Each row is a point on a tangle of strands that fork and nearly touch. The rows are in no order.
(in the rows, 128 means zero)
Two points are linked if the straight distance between their rows is under 142.
Q746: [165 136  95 142 123 202 123 102 121 166 109 133 137 155 113 160 105 152
 119 145 115 145 149 120  79 135 130 203 142 107 134 101 175 132]
Q658: [130 148 127 126  80  75 154  90 167  58 144 119 113  96 156 155 163 123
 115 134  94 126 156 108 160 118 113 141 126 139  80 119 149 183]
Q102: [140 168 133 129 157 132 163 160 100 112 129 161 109 114 166  61 124 115
 109 103 179  84 134 150 138 151 148  89 141 139  95 193  90 144]
Q266: [167 179  94 128 161 127 152 122  72  95 149 117  95 122 114 114 112 125
 175 171 139  98 102 114 106 172 105 185 126 101  79 107 147 117]
Q936: [ 66  70 133 133  97 111 154 109 196  66  87 145 147 114 130 141 151 108
 102 106  80 165 122 132 109 104  63 119 127 176 134 152 136 120]
Q263: [ 50  60 143 112 111 115 119 122 188  69 106 126 144  89 135 167 125 109
 140 126  73 174 118 117 122 109  81 142 131 152 147 135 167 133]
Q186: [114 109 161  71  99 139 130 106 162 115 119 144 122 120 138  96 161 158
 128 164 107 146 106 105 157 138  93 110  96 175 114 198 202 182]
Q705: [178 139 131  73 118  78 100  74 166 130 120 118 121 141 123 115 157 166
 106 182 139  88 188  89 137 170  96 175 118  99  69 120 181 161]
Q735: [ 92  78 169  93 117 152 104 142 125 160 127 119 136 134 131  91 141 178
 124 155 124 142  91 124 143 125 101 116 108 150 151 199 167 177]
Q718: [147  88 117 171 105 176 108 122 119 112 103 142 193 138 132 125 146 158
 112 102 144 176  92 179 150  54 107 104 181 102 165 132  96  77]
Q902: [153 179 180 110 111  98 156 101 126 149 126 144  91 115  97 135 151 139
 105 133 145 118 184 119 162 143 100 114 163 134 124 152 154 190]
Q809: [153 143 130 152 135 152 118 124 123 127 156  92 114 118 121 175  87  96
 113 128 116 151 139 117 143 106 155 126 155 105 111  92 141 150]
Q621: [124 108 147 154 170 134 125 179 113 162 137 129 135 111 107 138  61 115
  83  66 119 111 122 173 133 124 141 100 145 160 191 110  94 116]
Q772: [137  81 119 140 153 121 109 154 107 140 100 120 183 125 103 148 150  91
  90 115 143 160 133 178 108  91 119  98 132 107 172 104  56  47]
Q465: [110 155 129 171 108 163 135 126 118 155 151 117 110 161 122 107 132 130
 112 100 142 119 118 145 125 108 156  99 121 143 125 155 122 156]
Q454: [169 189 146 157 134 137 164 140  48  96 148 144 151 146  92 149 152 121
 157 147 124 136 122 131 168 133 122 140 134 143 120 133 131 127]
Q950: [136 165 100 142 117  71 129 112 104 131 141  53 115 117 171  99 154  72
 153 137 116  63 117 104 157 145 128 111 128 134  66  97  70 125]
Q291: [113  70 136 135 175 118 120 108 124 117  89 110 201 128  88 150 149 103
  86 117 106 167 169 181 126 131 104 119 141 135 158 113  50  53]
Q680: [ 50  67 147  95 132  98 119 121 194  60 131 126 150  89 146 153 122  89
 161 100  99 155 141 147 119 113 149 137 131 159 153 124 146 131]
Q248: [145 186 142 158 175 152 159 153  86  84 145 141 113 121 110 114 126 106
 163 146 130 123 111 130 131 152 112 171 118 122 114 128 130 114]
Q165: [132 142  98 108 166 100 129 117 143 204 122  85  94 163 154  92  95 102
 156 115 123  61 148  92 105 173 128 148  95 125 115  99 122 135]
Q779: [111 111 144 138  99  86 148 105 185  37 118 133 157  93 138 161 182 114
 108 115  79 147 143 130 141  98 117 109 123 161 120 128 115 159]
Q14: [155 102 105  82 133  83 103 128 123 174 138  89 133 174 111  94 121 129
 147 150 152  85 125  87  79 176 104 191 110  52  94 130 135 126]
Q899: [146 152 154  76 149 125 107  73 149 184 144 119 124 183 137  79 137 159
 109 158 127  87 172 124 143 178 127 124  70 145 127 139 140 169]
Q87: [129 159 139 134 149  93 111  82 143 138 149  67 106  89 179 120 118  71
 158 135 100  84 126 114 157 128 126 123 102 142 111  80  95 149]
Q183: [158 132 112 147 137 116 127 169 119  98 114 157 153  95 114 148 124  69
 115 119 145 151 131 130  91 116 123 106 133 102 152  98  73  25]
Q881: [127 165 140 131 133 129 178 158  73 165 158 125  80 116 141  65 105 120
 111 131 162  65 112 154 117 175 138 100 123 137 104 161 120 137]
Q305: [143 128 103 103 147  81 105 101 145 178 126  75 143 162 143  94 116 104
 147 130 151  54 140  95  94 139  86 178 115 104  90 112 139 143]
Q227: [ 99 151 135 109 141 113 128 133 122 158 117 130  67 154 127  91 159 138
 149 156 136 109 131 105 135 139 138 141 123  82 125 142 150 137]
Q963: [127 110 162 138 157 140 108 161 142 159 141 134 123 110  86 143  79 108
  70  90 136 138 146 141 128  93 146 136 162 159 190  98 131 152]
Q171: [116 118 136 125  95 131 163 107 144  93 140 135 126 144 113 172 147 196
 170 113 155 176 122 115 211  61 120 105 136 111 129 158 132 154]
Q352: [ 85  71 145 130 165 120 123  84 150  97  83 127 159 127 107 135 144 131
  86  83  80 142 153 185 143 134  95 107 157 153 150 111  74  88]
Q973: [144 133 125 122 101 132 168 147  86 180 176  95  68 112 107  81  96 130
 112 148 159  91 117 149  86 172 131 151 139 104  63 135 144 139]
Q213: [120  80  94 133  89 176 113 147 160 176 109 144  91 141 145 117  94 155
 161 186 106 173  84  69  80 120 124 115 112  94 123 136 145  97]
Q562: [172 119 137 150 112 153 100 114 138  81 110 137 188  87 120 204 133 124
  54 134 133 181 157 165 136  83 111 114 150  94 134 123  98  96]
Q697: [ 62  81 145 132 147 113  92 159 156 118 126 137 123 122  91 155  71 135
 121 114 135 143 134 134 114 110 139 143 197 109 189 105  93  78]
Q568: [114  84 110  99 121 146 114 166 156 202 138 152  69 164 150  89  95 163
 111 167 103 110 141  96  93 177 175 125  84 131 103 145 102 102]
Q333: [159 151 136 160 134 160 125 126 107  87 128 127 155 100 119 188 115 120
  84 118 117 169 157 126 139  83 123 133 156  95 142 124 126 132]
Q426: [103 120 105  97 149 127 129 153 169 205 108 145  86 178 158 105  90 135
 125 134 109  80 137 107  88 182 177 136  85 124 113  99 102 113]
Q108: [181 181  81 126 102  80 182 143  65 119 103 117 154 142 118 127 175 105
 152 127 121  90 113  70 147 126 141  85 125 122  84 106 100  93]
Q962: [148 138 137 136 124 138 136 129 127 102 120 141 154 143  99 159 136 178
 155 119 158 151 116 114 199  41 139 105 155  87 140 143  98 136]
Q941: [146 109 113 142 126 143 127 146 137  85  92 142 138 139 116 129 140 158
 137  97 158 148 112 145 153  31 134  91 167  88 153 160  88 103]
Q36: [ 75 118 163 103 135  87 104 143 150 142 124 136  82 142 157  89 175 142
 134 124 143 116 118 123 145 161 165 132  81 106 148 139 160 146]
Q958: [197 197  87 155 128 142 146 144  55  82 145 145 167 127  97 187 170 139
 149 149 120 124  89 106 161 123 125 134 101 133 106  82 139  78]
Q496: [164 171 104 138  93  60 162 112  69 139 128  52 135 138 125 134 172  94
 171 112 124  86 128  96 161 145 132  96 137 132  84 111 107 126]
Q233: [157 136 120 149 103 131 137 105 109 140 168  53 115 110 106 157  96 133
  87 126 116 124 156 128 160 140 133 151 164 126  63 111 169 175]
Q633: [144 131 134 173 122 153 103 117 124 135 141 136 166  72 115 220  76  87
 108 130 160 172 151 144  92 158 141  95 168 108 168  81 110  88]
Q195: [120 175 118 151 133 169 142 101 107 164 129 118 111 177 145  95 120 117
 135 119 123 105 108 134  84 133 135 142 102 151 120 128 126 140]
Q68: [148 152 137 138 112 186 137  94 143 158 107 155 122 149 109 133 113 156
  76 168  97 154 151  88  70 148 114 182 122 142 123 137 163 156]
Q445: [176 144  96 133 114 185 139 163 109 145 146 199  87 135 120  70 129 172
 119 177 169 139 104 130  90 113 154 190 148 127 137 143 153 101]
Q57: [ 51  68 122 125 144 101 115 157 170  68 124 111 137  80 136 130 150  89
 169  84  97 149 127 168 128  96 154 110 118 119 156 127 124 105]
Q475: [199 151  64 202 111 186 118 136 129 116 123 162 144 103 137 168  90  99
 161 126 139 135 138 150  86 148 167 134 144 115  78  66 128  62]
Q458: [ 82  94 128 142 123 165 130 147 123 134  88 127 121 159 144 101 134 145
 149 124 119 144  61 120 142  87  87  98 130 139 142 169 155 165]
Q464: [101 111 151 115 169  71 103 101 166  80 146 105 133  82 185 138 142  54
 160 130 106 110 122 125 145 100 128 123  88 123 140  74 100 129]
Q145: [118 187 174  98 126 117 138  76 128 156 118 140 103 157 135 125 179 150
 127 130 148 108 166 120 138 166 112 116 112 161 121 151 140 184]
Q995: [ 95 141 177 127 190 109 121 132 131 124 112 125 119 135 138  85 117 123
 133  87 130  82 102 162 147 144 131 120 126 132 138 136  95 158]
Q949: [ 78 111  88 119  91 159 133 105 150 131 121 102 117 164 168 108 144 126
 185 142  97 138  81 112 127 103 104 101  85 136 111 146 177 158]
Q46: [131  72 117 131  97 179 113 161 150 198 114 182  91 149 146 101  88 160
 134 190 111 148 108  82  75 149 167 138 115 119 150 147 110  91]
Q622: [190 152  89 208 111 178  88 160 113 132 140 163 167  56 120 200  96 103
 149 135 153 162 131 172 103 147 155 110 156 107 159  66 123  81]
Q923: [153 125 167 134 183 105 110 149 125 131 147 116 126 101  77 105 121 119
 101 103 149 123 145 149 160  83 115 118 193 136 167 126 118 161]
Q778: [ 99 111 149  85  75 124 144 113 125  87 126 136 122 124 142 153 162 178
 193  99 160 169 124 126 210  92 122  95 127 161 114 179 145 185]
Q390: [148 100 132 153 138 120 117 129 139 145 133 133 195  83  92 189  66  89
  76 100 160 171 148 167 108 156 122 102 150 135 198  80  63  84]
Q395: [170 156  76 182 123 202 124 106 107 117 116 124 150 150 133 164  95 133
 160 132 133 144 122 130 103 115 151 173 141  90  92  84 136 102]
Q754: [ 73 114 143 141 140  86 122 136 151  72 128 115 137 115 164 142 166  78
 166 116  89 136 118 135 132  96 138  92  99  95 123 109  87 110]
Q998: [124 126 116  74  64 138 157  77 164 102 140 121 125 139 129 135 144 183
 145 151 128 160 134 107 171 117 131 129 107 145  91 165 218 177]
Q570: [145 140  99 112  97  81 131  98 153 105 163  64 116  99 135 162 129 118
  89 134 107 104 174 101 164 144 117 148 145 131  61 100 171 173]
Q813: [178 179 133 159 128 171 145 146  68  84 143 164 150 144  83 144 138 160
 147 131 164 163 115 151 162  90 127 161 166 144 166 145 145 133]
Q898: [140 135 117 168 147 137 159 216 103 143 148 168 112 112 131 105  90  86
 102  73 131 109 112 146 106 136 155 110 133 188 174 115  90 105]
Q228: [ 76 116 137  65 156  86  99 116 160 116 118 143 123 120 207 101 159 147
 154 110 123 116 109 127 141 165 158 134  32 148 178 140 174 155]
Q731: [145 158  93 112 143 143 124 110  77 138 152 101 119 126 114 116  83 128
 151 163 128 112 130 124  70 189 115 226 126 105  84 109 134 144]
Q929: [ 90 132 136  78 101  89 127  71 153 111 134 153 130 108 190 100 187 143
 152 110 143 127 154 146 139 157 156 110  72 174 152 174 191 175]
Q473: [134 123 119 101 121 122 109 143 115 174 116 140  82 191 117  79 177 191
 154 173 125 105 152  95 127 160 143 112  93  90 140 179 136 135]
Q256: [ 58 100 163 115 162 107 106 108 179  95 113 136 139 115 119 214  64 124
 124 142 144 154 132 124 111 147 125 126 156 111 171 102 105  93]
Q873: [150 123 110  87 130 105 110 128  97 187 155 106 118 149 101  84  96 136
 135 166 135  87 130 106  44 208 122 197 102 109  84 117 120 110]
Q801: [160 169 180 127 148 120 139 141 117 108 131 138 139  95  82 128 129 137
  80 119 152 134 147 141 180 112 116 140 190 138 130 147 154 175]
Q381: [138  93  95 124 136  89 125 186 118 119  95 192 160  76 128 163 118  62
  92 141 158 161 131 120  86 142 132  77 145 120 144 107  49  15]
Q303: [118 159 154 119 129 173 127  77 161 160 123 131 134 166 153 131 116 137
 103 152  77 124 136 100  98 139 117 153 104 153 112 131 144 153]
Q806: [ 61  82 137 126 135 138 107 181 160 159 130 148 111 144 136 131  85 150
 126 103 117 130 103 128 105 108 147 127 147 137 202 132 115  89]
Q507: [160 165 123 158 109 178 158 153  84 126 145 177 115 155 112  92 131 171
 145 143 167 144  87 149 140  79 125 165 168 131 147 154 142 130]
Q861: [103  72  72 118  87 165 126 144 145 170 122 106  94 160 145 108 119 150
 169 162 109 149  75  74  98 111 113 114  92 136  90 149 183 134]
Q655: [218 191  84 151 130 113 164 163  78 107 131 148 157 111  96 137 169  95
 139 127 125 118  96  88 125 126 134  89 110 145 107 101 121  70]
Q866: [151 162 115 188 131 148 151 172  75 142 152 154 121 136 118  97 123  95
 110  92 142 110 111 158 117  99 163 108 146 158 151 129 114 123]
Q961: [146 126 113 134 106 144 145 131  85 194 167  60 109 114  93 128  74 122
 105 135 144 114 142 131 114 160 140 165 156 126  89  95 177 162]
Q786: [ 81  95 168 107 198 116 130 124 145 111  92 144 150 150 130 130 114 131
 113  61  97 106 116 174 137 135 111 122 128 138 156 103  62 108]
Q27: [106 158 166 127 147  95 115 136 105 108 118 132 103 128 169  74 142 143
 146 103 177  88 114 171 153 129 138  77 121 133  94 180  99 156]
Q460: [176 120 138  85 128 114 100  63 177 153 138 109 136 169 129  88 156 162
 100 184 116  91 187 100 126 191 112 154  80 134  92 140 162 157]
Q436: [ 64 119 141  86  89  98 124 117 133 102 125 132 116 116 168 117 192 160
 189  91 143 139 127 153 161 126 126  90  82 160 142 189 182 186]
Q58: [165  96 122 147 118 159  99 111 105  99 102 151 217 105 113 159 152 151
  69 114 139 191 133 174 156  66  96 142 196 106 168 123 106  82]
Q826: [ 41  77 156 100 138 112 101 187 183 154 129 150  91 144 141 116 126 145
 132 119 100 130 113 120 132 127 149 132 103 120 179 144 149 125]
Q76: [102 131 166 140 127 127 140 114 111 113 139 108 133 150 121 141 166 107
 120 104 103 136 130 135 141 100 135  96 134 143 128 157 126 173]

A fork is a point with three links. Follow the links from the first point to the second and name the forks in between, in order.
Q87 / Q995: Q233
Q473 / Q962: Q36
Q426 / Q464: Q454
Q395 / Q963: Q465

A fork is a point with three links, a tip a point with one. Leave the first point through the second and follow the links. Name the first fork or tip that comes.
Q233 / Q809: Q36
Q465 / Q866: Q705
Q929 / Q436: Q233
Q998 / Q186: Q454
Q881 / Q102: Q381
Q390 / Q633: Q465
